Each row is a point on a landscape with many valleys, with its height.
A ball rolls from a point to the lowest of its 5 nearest points, and stops where none of them is lower. Distance is the straight distance between rows; heights are no part of it.
<1426> h=88.3: [ 12  16   1  17   9   6 -11  28  -2  -1  -9 -16   8  -4  13 -19  11   1
  12 -11 -21 -17 -12  -6  10  10  13  -9  33   8]
<777> h=23.0: [  6  -3  -5 -17 -11 -13  23 -11   1  13  16   9   2  19  -3  15  -3  19
   3  12   9  19   3  -1   0  -7   1  -5 -14 -37]
<1218> h=13.6: [-16   7  -7   9  -7   3   4   9  -3  -7 -19  -4   2 -19  -4  -3   1 -23
  -9   7   3  11 -26   9 -27  28  -8   7  -3  14]
<768> h=17.4: [  3  10  -6  19   0  10  -1  25  -2   1 -19  -9  13 -18  10 -11   3 -10
  -1  -3 -11  -4 -14  -2  -1  22   4   4  25  11]
<1077> h=23.6: [  8  -6  -2 -19  -5 -13  22 -11   5  24  22   8   3  20   4  21  -3  13
  -1   9   4   8  -2  -5   2  -5   2   0 -11 -43]
<1334> h=2.7: [-51  -4 -34  24  -3  16   1  -9 -20 -29 -38  -6 -15 -30 -15 -43  -5 -21
  -5  -3  11 -11 -12  17  -2  41 -24 -11  -5  37]
<756> h=34.8: [  8  -5   7 -15  -8  -7  13 -10  -1  22  27  19   8   9  10   8   0  21
  -1  11   2  15   1  -1   8 -12   2  -4 -15 -17]
<1438> h=12.2: [  6  10   5   4   8   6 -22   8   3  -6  15  10  10   4   1   0  -1  -2
   3 -13  14  -1  29   2   0 -28   1   5  -9   6]
<878> h=7.2: [ 30   1  -3  -1   7   8 -23  20  10   1  27   6  21  15   9  -5   1   3
 -14 -25   4 -21  34 -10   9 -31  26  -4  16  -7]
<694> h=17.5: [ 13  11  -4  12  10  -1  -8  31   6  -3  -9  -8   6 -10   2  -6   1 -13
  20  -6  -6  -9   4  -3   6  14  15  -2   9  10]
<909> h=34.0: [ 29  -1  17   3  11  19 -14  10  10  11  28  18  17   8  32   4 -14  18
  -8 -19  -6  -9  20  -3  -1 -33  18  12   4 -12]
<475> h=24.1: [ -4  -4  -1 -12 -11  -8  15 -26  -5   2  11   4  -6   6  -8   1   1  18
  16  19  -1  24   6   3  17  -5  -6  -9 -16  -3]
<1411> h=32.9: [-10  -4   6   3  14  -6  -1 -10  10  -7 -12  -9 -13 -10 -22  12   5 -16
   4   6  -4  -2  -8  10  -3  -3  -1  10 -14  22]
<1443> h=6.7: [ 21   2  -7   1   4   5 -22  29   6   1  16   1  18  13   1  -8   1  -4
   0 -25   8 -14  33  -7   9 -22  18 -11   8  -2]
<1452> h=21.1: [-13  -6   1  -5  -5 -12  18 -37 -11 -14 -23  -8 -27  -1 -19  13   5   1
   4  21 -14   5  -5   3   9   0 -10   1 -12  14]
<784> h=1.6: [ 31 -18  35  -6  10 -14  -1  16  23  31  36  19   6   9  27  17  -8  24
  10   0 -12  -4  -9 -15   5 -23  19  10 -12 -26]
<1231> h=32.0: [ 45  -3  36   2  10   4 -12  17  23  23  34  14   8  10  37   6 -20  30
   9 -15 -14 -10  -2  -8   2 -28  26  12   2 -17]
<306> h=21.5: [ -5  12  -7  16   5  22  -6  21 -15  -6 -10  -8   4 -18  19 -27  16  -2
 -12  -5  -9 -19 -15  -7  -1  12  -3   0  42  17]
<508> h=15.2: [ -2  10 -11  19  -1  13   2  20  -7  -2 -19  -8   8 -25  11  -8   0 -14
  -5   3  -3  -3 -13  -1 -13  26   1   4  19  15]
<1026> h=30.7: [ 22   0  14  -1   9  19 -20   3   1   9  31  18  18   5  26   4 -10  14
 -14 -13   3  -8  25  -4  -2 -32  10  10   5  -7]
<986> h=23.8: [  2   2 -12 -18 -10 -14  29 -19   2  17   9  -2  -2  23  -2  19  -4  12
   5  10  12  18   2   1  -1  -1   0  -6 -15 -51]
<1114> h=35.2: [ 24 -26  38 -16  10 -24   0  12  30  26  36  19  -1  22   2  16 -17  16
  28  -3  -8 -20   4 -26  12 -41  12   1 -15 -41]
<201> h=44.5: [ 15  15  -3  16   4   5 -12  31   4   1 -10 -13   5  -7   6 -12   7  -6
  15 -10 -14 -13  -2  -4  10  12  14  -7  27  11]
<1181> h=12.5: [  7   4  -2   0  11   5 -15   9  10  -8   5   2  -1  -2  -8   1   1 -10
  13  -5   6  -4  19   6   3 -19   7  -2 -12  10]
<1042> h=24.5: [ -2   1  -5 -17 -10 -10  20 -23  -8   9   8   7  -2  12  -6   2  -2  20
   9  15   7  26   4   4  11  -6  -3 -10 -16 -22]
<70> h=29.9: [-40   2 -18  -1 -10 -10  12 -20 -18 -19 -30 -19 -14   1 -27   6  22 -13
 -10   7  13  31 -37  11 -22  39 -34   0 -19   5]
<945> h=33.0: [ 31 -21  28 -10   5 -22   8  10  28  30  35  13   1  18  12  22 -11  14
  14   1  -5 -12  -5 -24   7 -29  19   4 -18 -39]
<919> h=11.4: [ 17   9   0   8   5  -1 -14  35  10   5   2 -14   8   0   0  -9   5  -9
  25 -14 -10  -9  12   1  14   2  16 -11  17   7]
<1330> h=6.8: [-35   8 -20  14 -12  17   4   0 -19 -13 -23  -3   2 -25   1 -30  -1 -12
  -5   8  18   8 -21  12 -13  36 -23  -7   9  29]
<250> h=6.9: [-46   4 -26  13 -18  18   6 -22 -22 -28 -37  -3 -14 -31  -9 -33  -8  -4
   3   4  12  10 -24  20 -10  44 -20  -4 -15  39]
<831> h=33.7: [-37   6 -25  16  -5  19  -9   1 -29 -18 -22  -7  -3 -24   0 -40   3  -8
 -15 -13  18  -8 -10   7  -4  26 -27  -5  18  25]
<1541> h=28.8: [ 26 -18  33 -25   4 -24   6  -9  32  15  24  15 -10  31  -6  23 -25  12
  25   8  -2 -20   1 -21   7 -39  10   2  -9 -49]
<131> h=27.8: [-30   7 -12   4  -7  -8   4   0  -8 -14 -23  -8  -7 -13 -14   0  12 -18
 -13   6  10  21 -33  11 -27  38 -17  11 -11  14]
<65> h=16.6: [ -7   7 -14  15   0  16  -1  12 -15  -1 -20  -7   5 -18  18 -23   9  -9
 -18 -11  -6 -10 -18  -6  -5  19  -9   5  34  23]
<104> h=30.5: [ 44 -12  46  -1   9  -2 -17  29  27  26  37  12  13  14  36   6 -15  33
  21 -14 -12  -9  -4 -14   2 -31  25   5  -3 -25]
<927> h=7.0: [-46  -2 -32  20  -2  22  -1  -3 -27 -22 -31  -6 -10 -27  -8 -40  -1 -14
  -8  -7  17 -12 -10  13  -1  35 -24 -12   1  35]
<1174> h=18.9: [-16  -5  -2  -6  -4 -15  20 -40 -13 -16 -30  -8 -21  -2 -30  16   2  -5
  -2  22 -17   4  -3   1  11  13 -10  -2  -3   8]
<1274> h=10.5: [ -6  -1   7  -5   4  -1  -7 -16  -2  -1  13  11  -4   0  -2  -7   1  10
  13   5   2   6  11   7   9 -20  -6  -1 -16  13]
<1611> h=10.9: [  7   2   3  -2  10   6 -18  10   4  -1  12   7   0  -2  -5  -7  -4  -8
   8 -10  13  -4  19   3   2 -23   5   6 -12   8]
<1205> h=17.3: [  5   8  -7  18   5   7   1  24   2  -1 -17 -13   5 -20   6  -6   1 -13
   3  -4  -8  -6 -10   0 -10  24   6   3  17  13]
<196> h=3.4: [-45  -8 -34  23   7  13  -7  -2 -20 -25 -35 -18 -13 -28 -17 -45   5 -20
  -8 -12   7 -18 -11  12   3  44 -23 -14  -2  37]
<216> h=28.9: [ -9  -6  -2 -10 -11  -4  23 -49 -12 -12 -29 -19 -30  -1 -24  14 -13  -1
   5  27 -13  19   7   1   9  20  -7  -6  -6  -3]
<1351> h=20.4: [ -1  -3   0 -15 -11  -9  15 -16  -6  13  25  13   3   8   1   1   5  18
   5  16   4  22  11   2  10 -10  -3  -6 -15 -13]
<1587> h=30.3: [ -1   8 -12 -19  -9  -8  24 -24  -2  14   3  -4  -8  19  -4  10  -9  17
  11  13  11  30   2   2   4   2  -4  -9 -19 -36]
<1378> h=33.6: [ 31  -6  28   4   7  11 -15  12  11  20  33  20  18   5  39   9 -14  22
  -8 -10  -9  -5   9  -8   4 -32  20  13   4 -18]
<1326> h=33.5: [-13  -6   5  -8   1  -8   7 -30   1 -13 -16  -1 -19  -1 -18   7   8   1
   9  18  -9  10   1   8  11  -3  -9  -1 -12  17]
<1455> h=10.2: [ 20  11  -2   4   4  -4 -17  33  10  -4   6  -9   9   4   3  -9   5  -9
  16 -20   0 -13  18   2  13  -7  15 -13  15   4]
<1498> h=10.8: [ 14   8  -6   5  10  -2 -15  24  11  -2   6  -8   5   0  -8  -6  -5 -15
  20 -16   4  -7  21   2   6  -8  10  -7   0   9]
<1327> h=46.8: [ 49   2  25   7  13  21 -14  18  18  16  26  17  12  17  37  -1 -18  33
   4 -29 -15 -22  11 -17   5 -39  30   7  12 -24]
<710> h=28.4: [ 26 -18  28 -15   4 -25  11   7  30  21  28  14  -1  24   2  24 -12  14
  16   2  -7 -13  -4 -21   5 -28  14   6 -14 -42]
<1177> h=14.2: [-34  -2  -7  -4 -16  -6  24 -50 -33 -19 -52 -28 -27  -4 -30  22 -14 -24
  -5  25   1  22   4  10 -12  41 -30   0  -8  -7]
<1536> h=16.2: [ 15   5   2   3   9  11 -18  14   5   1  21  11  11   5   7  -2  -9   1
  -6 -17   8  -5  30   0   0 -33  10   2   0  -6]
<130> h=30.4: [  2   2 -12 -14 -11  -8  27 -35  -2   3  -6  -4 -14  13 -10  -2  -5  19
   9  17   4  31   5   2  13   5  -4  -8 -21 -24]
<49> h=29.2: [ 38 -10  35  -3   9   0  -9  17  21  25  36  14  12   8  31  10 -16  28
  10  -7 -10  -9   1 -14   4 -27  20   9  -2 -22]
<716> h=10.0: [ -3   3   5  -1  10   4 -13  -4   4  -3  12  10  -3   3  -9  -5   0   1
  10   0   3   0  19   9   7 -26  -2   2 -17  11]
<1248> h=17.0: [ -7   3   9  -1   8  -4   0 -18   5  -7   5   5  -7  -4 -11  -1  -2   0
  12   4  -4   6  10   9   8 -19  -5   2 -16  18]
<1437> h=48.0: [ -3  -4 -11 -12 -14  -3  25 -44 -11  -8 -26 -20 -26   6 -17   7 -13   9
   9  25  -4  26   7   0  14  18  -6 -10 -19 -16]
<290> h=29.1: [ 39  -2   6   0  14  23 -17  16  22  10  33  19  18  15  32  -2 -12  16
 -15 -26  -6 -29  23 -20   4 -42  31   1  23 -13]
<1391> h=31.5: [ 18 -13  17 -15  -3 -16  12   4  15  29  35  16  10   7  17  24  -6  21
  -5  12  -4   6  -3  -9   4 -12  10   4  -9 -25]
<1558> h=13.8: [-32  -5  -5  -5 -17  -8  23 -48 -37 -24 -50 -28 -26   2 -30  19  -4 -20
  -7  24  -1  16   0  10 -11  34 -35   2  -2  -4]
<1370> h=25.7: [ 20   6   0   3   1  -4 -30  38   9   0  17   0  21  13   5 -10  12  -1
   1 -23   3 -24  27  -1  19 -21  25 -20  27  -3]
<1335> h=25.5: [-38   9 -22  15 -17  14   4  -2 -22 -20 -22   1   1 -23   2 -25   1 -13
  -4   4  14  13 -22  18 -17  40 -19  -2  -2  24]
<342> h=24.3: [ 10  -3  -1 -20  -4 -17  24 -15   8  21  17   2  -1  25  -2  31  -7   9
  -2  12   2   7   0  -4  -6  -8   3   4 -10 -54]
<433> h=16.9: [-19  -8   0  -2  -8  -9  16 -44 -21 -11 -33 -16 -22  -2 -26  20  -3 -12
  -7  22 -12  11  -2   5   5  16 -20   0  -3   4]
<1571> h=34.1: [  3  12  -5  19  13  14  -4  25  -7  -3 -11 -13   5 -16  14 -18  13   2
   0 -10 -18 -19 -16  -6   5  12   8  -2  37  12]
<601> h=7.1: [ 18   5  -5   0   7   8 -22  20   7  -4  19   5  13  11   3  -2  -1  -1
  -2 -26  13 -14  33  -6   1 -27   9  -2   7   1]
<1060> h=41.5: [  4  -2  11  -8  -6  -3   2 -12  -8  14  30  20   9   8  13   2  -1  20
   3   7   0  14  11   7   5 -21  -2   5 -10  -6]
<1209> h=32.7: [ -7   2  -3   8   6  -2  -1   6  10  -5 -18  -5  -7 -14 -16  11   7 -20
  -1   6  -4   3 -12   1 -17  11  -2  13 -10  17]
<119> h=25.8: [-24  -6  -2  -7  -1 -15  14 -32  -9 -14 -32 -15 -20  -2 -29  18  15 -12
 -14  15  -8   6 -16   5  -8  15 -21   6  -5  10]
<373> h=27.5: [  4   0   3   3  13  -1  -8   2  15 -11  -9  -7  -9  -7 -15   4   8 -20
   7   0  -1   0   1   5  -5  -4   3   9 -13  21]
<366> h=47.4: [ 12  -6  12 -10  -8  -4   4  -6   1  18  29  18  15   5  21  12  -4  21
  -5  11  -2  12   5   0   7 -17   5   1 -10 -16]
<917> h=28.2: [ 22 -15  21 -22   3 -19   9 -12  30  17  17   9  -8  26  -5  31 -20   8
  14   8  -8 -18   0 -20   5 -35  10   6 -13 -53]
<316> h=24.2: [-14  -6   4  -6   6  -9   5 -24   2 -10 -19  -5 -17  -6 -22  14   9 -10
   2  16 -12   1 -10   6   3   1  -9   7 -10  13]
<1332> h=29.0: [-14  -6   3   0   9  -7   7 -17   9 -11 -15  -2 -15  -6 -22  12  10 -12
   7   8 -13   6  -9   7  -3  -6  -9   8 -13  19]
<1166> h=9.1: [ 10   3   2  -1   8  13 -21  15   6  -3  15   2   8   4  -1  -7  -4  -7
   5 -18  10  -7  29   0   7 -25  10   2  -6   6]
<1021> h=22.5: [-21   3  -8   6   0  -4   4   1  -1  -8 -19  -4  -2 -12 -16   6   8 -23
 -13  10   7  16 -30  10 -25  33 -12   5  -6  16]
<1161> h=16.3: [ 13   7  -4   7  16   3  -8  22  16  -2  -6  -8   3  -7  -7  -6   1 -17
  22 -14  -1  -8   9   1   0   3  15   0   2  11]
<1528> h=33.2: [ 23  -4  20   4   4  14  -9   5   6  14  30  19  18   2  30  11 -10  23
  -7  -4  -3  -4  11  -3   1 -33  13  12  -2 -13]
<1070> h=36.5: [ -6  -7   0 -15  -7 -11  21 -41  -5  -6 -17  -3 -23   3 -11   6  -1   7
  11  19 -11  13   3   4  20   6  -4  -7 -11   2]
<417> h=26.7: [-28  -1  -7   0  -1 -10   6  -8  -7 -15 -24 -13 -12  -1 -20   9  18 -22
 -13  10   7  17 -30  10 -24  30 -22  10  -6  16]
<846> h=27.9: [ 22 -18  16 -14  -1 -14  11   9  19  30  35  18   7  11  16  23  -6  21
   3   9  -4  -2  -4 -14   2 -14  14  10 -12 -24]
<396> h=39.9: [-34  11 -18   5 -17   5   6  -8 -17 -19 -28 -11  -1 -13 -11 -15   5 -16
 -10   7  18  26 -32  19 -25  48 -23   5  -8  25]
<365> h=27.7: [ -4   4  -5   7   9  -2  -5  10  15  -5 -13  -8  -6 -10 -16   7   3 -27
   2   0   2   2 -11   3 -13  10   4  12 -14  16]
<842> h=9.0: [-17  12 -14  17  -6  21   3   6 -24  -6 -22  -8   4 -20  11 -28   4  -9
 -14  -6   5 -10 -13   0  -9  23 -14   1  29  21]
<354> h=35.0: [ 15  -9   8 -16  -5 -17  19  -5  10  28  26  16   8  15   9  26  -7  20
  -2   6  -1  10  -5 -11   3  -9   7   2  -9 -37]
<571> h=16.4: [ -5   1   6  -7  -8 -10  11 -19  -7   5  17  10  -4   8  -4   1   2  19
  13   9  -1  17  10   5  14 -14  -4  -4 -15  -1]
<1487> h=29.6: [ 26 -14  36 -24   0 -25  -1  -5  30  14  22  18  -6  26  -7  15 -25  16
  27   8  -3 -22  12 -25   8 -50   8   0 -17 -51]
<870> h=26.6: [ 26   1  10  -1   9  21 -17  14   9   3  27  15  19  12  23  -2 -11  14
 -22 -20   4 -17  28 -10   0 -36  21   5  11 -10]
<1283> h=25.9: [ 19 -10   6 -17  -1 -17  18 -10  16  24  16  10  -3  20   2  31  -8  13
  -1  11  -2   0  -6 -11   3 -15   7   6 -12 -50]
<1098> h=4.2: [ 25   4  -5   1  10   9 -21  24  10   1  22   6  18   9  11  -2   1  -2
  -8 -24   5 -16  37  -6   5 -22  18  -5  12  -8]
<1148> h=32.8: [-10  -1   4 -10  -8  -8  16 -36  -3 -11 -10  -4 -16   2 -10   6   1   8
  16  19  -8  13   3   2  18  -3 -10  -4 -13   9]
<704> h=5.8: [-20  10 -13   9 -13   9   3  13 -14  -9 -22  -6   4 -19   1  -5   2 -23
 -12  10   9  19 -27  10 -21  37 -15   9   3  13]
<308> h=11.2: [ 27   3  -3  -1   6   0 -25  30   9   2  22   5  22  18   7  -3   8   4
 -11 -25  -1 -23  30 -12  13 -26  27 -14  25  -6]
<1348> h=27.4: [ 17 -12  13 -21   4 -18  15 -11  25  22  17  10  -3  24  -4  30 -12  12
   5   5  -5 -10  -4 -16   4 -18   6   3  -9 -50]
<493> h=22.2: [  4  -5   0 -16  -9 -16  21 -15  -3  22  24  13   3  11   5  15   2  21
   2  12   8  17   3   0   6 -10   0  -5 -12 -25]
<1619> h=8.5: [-15   6  -8  14 -11   8   3  15 -10  -3 -26  -2   7 -20   9  -4   1 -18
 -10   7   2   9 -21   2 -21  35  -7   9  10  15]
<1008> h=31.9: [ 27  -6  28   0   4   4  -4   7  13  26  39  21  16   6  36   9 -11  28
  -2   0  -8   2   3  -4   2 -25  15  15  -5 -15]
<1316> h=3.3: [-25  10 -16   8 -15  13   2   4 -21 -10 -18  -1   6 -21   4 -18  -3 -19
  -6   8  14  16 -20  16 -22  36 -18   3   3  18]
<696> h=14.3: [-17  -8  -3  -5 -19  -3  19 -50 -27 -18 -40 -22 -29  -1 -22  20 -13 -12
  -6  31  -4  22   6   5   2  28 -18   0  -9  -4]
<421> h=20.5: [-29  -3  -5  -7  -9 -12  26 -41 -24 -17 -39 -20 -22  -5 -30  17   5 -17
 -12  16  -3  11  -6   7  -9  24 -33   2  -1   2]
<226> h=5.7: [-26  -4  -4  -5 -16  -6  23 -49 -31 -16 -48 -22 -25  -3 -31  22  -4 -17
  -9  26  -6  18   1   6  -7  30 -29  -3  -2  -4]
<830> h=28.5: [-14   3  -8   2  -3  -3   3   9   2  -9 -22 -10  -4 -12 -12   9   8 -22
  -8  13   3  10 -26   3 -25  27  -4  12  -4  15]
<623> h=38.5: [ 36  -5  22   4  13  19 -16   9  15  18  24  19  17   6  38   1 -17  24
  -5 -15 -12 -14   7 -11   2 -37  22  13   9 -18]
<826> h=39.3: [ 34  -2  13   1  17  23 -17  12  14  11  30  20  18  11  34   3 -13  19
 -11 -22  -8 -16  19 -14   4 -37  27  12  16 -15]
<1406> h=30.6: [-38  -3 -12  -4  -2 -13  20 -25 -24 -18 -36 -22 -21   1 -30  14  19 -14
 -16   7   4  14 -22  15 -20  36 -40   3 -11   2]
<1019> h=28.1: [ 24 -17  19 -15   2 -21  16  -1  26  24  25  13  -1  17   5  30 -10  12
   8   5  -8  -9  -5 -20   3 -21  10   6  -9 -42]
<51> h=9.3: [ 30   1  -2  -3   8   1 -25  32  13   8  31   6  30  18  17  -4   9   9
 -18 -23  -6 -30  27 -14  16 -31  31 -18  32  -4]
<914> h=28.3: [-36   1 -11  -9  -3 -15  18 -16 -15 -12 -30 -15 -15   0 -31  11  18 -14
 -14   8   6  20 -28  12 -22  32 -32   8 -11   6]
<477> h=5.1: [-24   7 -18  12  -8  20   4  12 -25  -7 -19  -6   5 -21  11 -25   4 -14
 -11  -1  11  -7 -14   0  -8  31 -17   4  20  23]
<1371> h=29.8: [ 17 -10  18  -8  -1  -8   5   1  13  24  35  19  13   6  23  13  -7  22
  -2   7  -7   4   0  -6   9 -18   8  10  -7 -20]
<296> h=24.0: [-38  -1 -11  -8  -5 -13  23 -35 -33 -20 -43 -19 -21   6 -29  18  14 -17
  -8  13   0  19 -13   9 -16  35 -44  -1  -7  -2]
<252> h=35.1: [  8  -2  11  -2   3  12 -10  -2   2  10  34  16  11   5  20   3  -5  15
  -7  -3   1   3  19   1   4 -31   6  10  -8  -3]
<124> h=11.6: [-22  17 -20  16   2  22  -8   9 -23  -8 -12 -12  -1 -17  12 -28  11  -7
 -23  -8   4 -15 -11  -3  -4  21 -14   0  31  25]
<1456> h=17.2: [-45   9 -24   8 -20   7   1 -14 -16 -23 -33  -7 -13 -18 -12 -28  -1  -9
   3   8  14  23 -33  19 -19  47 -22  -3 -18  27]
<183> h=21.2: [  6   5   0   6  15   2 -12  15  13  -3  -2  -8  -1  -9 -14  -1   6 -17
  15 -10   5  -5  10  -2   2  -3   8   1 -10  16]
<1247> h=19.4: [ -1   2  -7  10   8   9  -4  21   3  -2 -19 -11   1 -18   0   2   4 -21
   3   4  -4   0 -12   1 -14  25   8   6   7  12]
<384> h=18.8: [ 38  -1   5   0  14  20 -18  17  18   6  32  17  20  17  27  -2  -8  17
 -16 -28   0 -30  28 -16   7 -37  29   1  20  -9]
<1276> h=34.7: [ -1  -1 -10 -12 -14  -6  26 -43  -9  -2 -14 -10 -22   5 -15   2  -9  14
  14  23  -4  25   5   3  16  11  -3 -11 -13  -8]
<1412> h=27.2: [-36  -1 -13   0  -8  -9   7  -9 -10 -16 -27 -14  -7  -3 -22   8  17 -19
 -15   9  13  24 -32  17 -24  37 -26   4 -10   9]
<548> h=64.9: [ 34 -17  37  -8  10 -22   0  20  27  29  37  16   5  15  10  19 -11  19
  18  -3 -11 -12  -3 -20  10 -28  14   4 -14 -32]
<1027> h=16.1: [ -1  -2   6   2  15   0 -12  -1   9  -8   2   1  -8  -5 -16   1   6  -5
  12  -1  -1   0  11   4   5 -14   3   7 -17  20]
<794> h=28.6: [ 42 -17  41  -8   8 -12 -14  29  27  28  40  14   9  14  24   9 -13  27
  20 -13  -9  -8  -4 -17   5 -31  19   1 -13 -26]
<1408> h=6.6: [ -6  -1   6  -5  10   4  -8  -9   2  -7   4   8  -6   1  -8  -1   3   2
  12   3   1   7  12  12   5 -20  -6   7 -16  17]
<1523> h=13.7: [ 40  -6   4  -6  15   9 -21  30  30  11  39  18  28  18  21  -7   2  19
 -18 -27 -10 -39  17 -26  13 -37  43 -14  31  -9]
<789> h=33.9: [ 14  -6  17  -3  -3   5   1  -6   3  17  34  20  14   7  23  10   0  24
  -4   5   0  10   3   0   0 -19   7   9  -5 -13]
<380> h=25.6: [-24  -9   4  -3   1  -8   6 -20   0 -15 -20 -11 -15  -6 -24  20  15 -22
 -12   9  -9   3 -14   7  -7  13 -12  12 -11  18]
<1083> h=35.9: [ 29  13   5   7   0  -8 -29  43   7   3  15  -4  19  15  10 -11  18   5
   7 -18  -2 -21  18   1  16 -18  20 -19  35   5]
<111> h=11.1: [ -2   4   8  -3   5   3 -11  -4  -2  -4  19  11  -1   3  -1  -4   0   2
   4  -5   8   8  17  10   6 -26  -1   4 -15  11]
<930> h=29.3: [-38   6 -17   1 -13  -5  11 -10 -18 -16 -26 -15  -7 -10 -19  -8  13 -13
 -10  12  14  27 -42  17 -26  43 -26   4 -14  15]
<934> h=11.5: [ 21  18   4  12   5  -3 -24  45   6   5   5 -10  10  13   5 -16  17   1
  19 -23  -8 -19   8   5  18  -5  18 -17  30   4]
<558> h=21.4: [-33   7 -25  16   0  22 -10   5 -31 -11 -17  -9   2 -17   5 -40  13  -9
 -21 -20  18 -17  -6   1  -5  21 -26  -4  22  29]
<11> h=4.3: [-19   8 -16  15 -13  22   5  13 -19 -10 -22  -2   3 -23  11 -18   2 -15
 -11   2  12   1 -20   5 -20  32 -16   5  16  21]
<1500> h=31.2: [ -5  -3  -5 -16  -9 -10  22 -32  -6   2  -3  -3 -16   7  -9  -1  -5  17
  19  20  -1  19   8   3  18   1  -3 -13 -18  -6]
<1509> h=21.8: [ 13  21  -1  18   3   0 -13  41   9  -2  -4  -9   8   0  10 -24  16   2
  16 -13 -19 -20  -5   2  15  -2  15 -13  34  11]
<554> h=11.0: [ 33  -7   0  -7   8  -1 -24  33  22  12  40  11  28  17  16  -8  17  13
 -20 -25  -7 -34  26 -17  18 -39  42 -18  37  -3]
<99> h=7.4: [-43  -4 -29  18   7  17  -8   0 -24 -18 -27 -15 -18 -27  -9 -43   1 -16
 -11 -15  18 -19  -9  14  -1  35 -27 -12   2  39]
<368> h=31.1: [-13  -3  -4   4   0  -6   3   2   4 -10 -18  -8  -7 -14 -16  12   9 -23
  -7   7   0   8 -19   4 -20  18 -11  11 -10  16]
<947> h=14.4: [-17  -5   1  -8 -12  -9  20 -45 -18 -13 -39 -20 -25   1 -29  22  -5 -15
  -7  23  -9  13   3   2   5  26 -20  -1  -4  -2]
<309> h=8.7: [ 24   8  -3   4   3   2 -21  34   4  -1  17  -3  18   7   3  -9   7  -5
   7 -21   3 -21  28  -1   7 -11  19 -13  20   2]
<1229> h=23.2: [  3   8   0   7  13  -1  -6  17  13  -5 -17  -6  -5 -19 -11   4   1 -24
  10  -1  -4  -4  -5  -1  -9  12  10   6  -3  15]
<170> h=28.0: [ -9  -3  -3 -12  -9  -6  22 -44  -8 -11 -26 -13 -23  -1 -20   9  -9   4
   6  27 -10  14   0  -2  15  11 -10 -10 -10   3]
<40> h=35.4: [-40   8 -21   9 -20   8   5 -10 -16 -21 -29  -2  -5 -18 -10 -29   0  -8
   0   8  20  21 -34  18 -20  41 -20  -7 -11  28]
<1564> h=46.9: [ -9  -3   7  -6   3  -9   9 -26  -4  -5  -5   3 -15  -3 -14   0   5   4
  15   9  -7   9   7   7  14 -13  -7  -3 -14  13]
<339> h=11.7: [-45   2 -26  21 -10  16   1  -5 -27 -20 -30  -7  -8 -26  -2 -37  -2 -19
  -3  -1  17  -2 -13  15 -13  34 -23  -7   0  31]
<1176> h=9.9: [ 27   8   3   0   2  -8 -29  41  14   8  30   4  33  14  12  -6  21   7
 -16 -22  -7 -31  26  -6  15 -32  36 -20  35  -3]
<857> h=16.5: [ 23   7  -3   2  -4 -10 -27  39  12   5  24   1  25  19   9  -9  12   7
  -2 -23   0 -25  31  -5  16 -24  26 -19  35   1]
<1293> h=32.4: [-34  11 -21  10 -15   8   4   0  -9 -15 -23  -3   1 -18  -5 -16   3 -12
  -6  10  17  23 -32  17 -24  42 -18   2  -3  23]
<982> h=18.3: [  5   4   4   1   2   8 -11  -5   0   2  22  15   7   4   5  -1  -3   5
  -3  -3   9   6  22   4   3 -31   3   8 -10   3]
<449> h=28.7: [ -6   6  -8  10  -5   0   0  15   0  -6 -17  -4   2 -18  -4   4   3 -22
  -7   9   6   8 -20   5 -19  28  -3   8   3  11]
<377> h=8.2: [ 31  -1  -5   0   9   5 -23  25  14   5  30  11  25  16  14  -3   3   8
 -16 -28  -5 -27  36 -15  10 -31  26 -12  24  -6]
<311> h=32.1: [-42   0 -30  19   4  17 -12   5 -23 -14 -24 -15 -10 -19  -6 -42   5 -13
 -16 -17  17 -13  -5   7   2  34 -24 -12   8  33]
<46> h=15.0: [-10  11 -15  20  -5  16   4  16 -18  -6 -18  -5   5 -24  16 -20   5 -14
 -12  -3   0  -2 -14  -1 -14  23  -9   2  30  15]

Call two points neighbours if one is among the 5 nearest of the other. Go from one point of each pair to the other, from neighbour to neighbour, staying as low as possible. Name the highest point that can't be avoided.
<226>, <784> -> <914>
<1334>, <1098> -> <694>
<1408>, <784> -> <1019>
<1316>, <1334> -> <339>
<1098>, <1408> -> <1611>

Two balls start at each pair of points below. Name the first point that both come to, or write -.
<201>, <1247> -> -
<1114>, <342> -> <493>
<1332>, <417> -> -
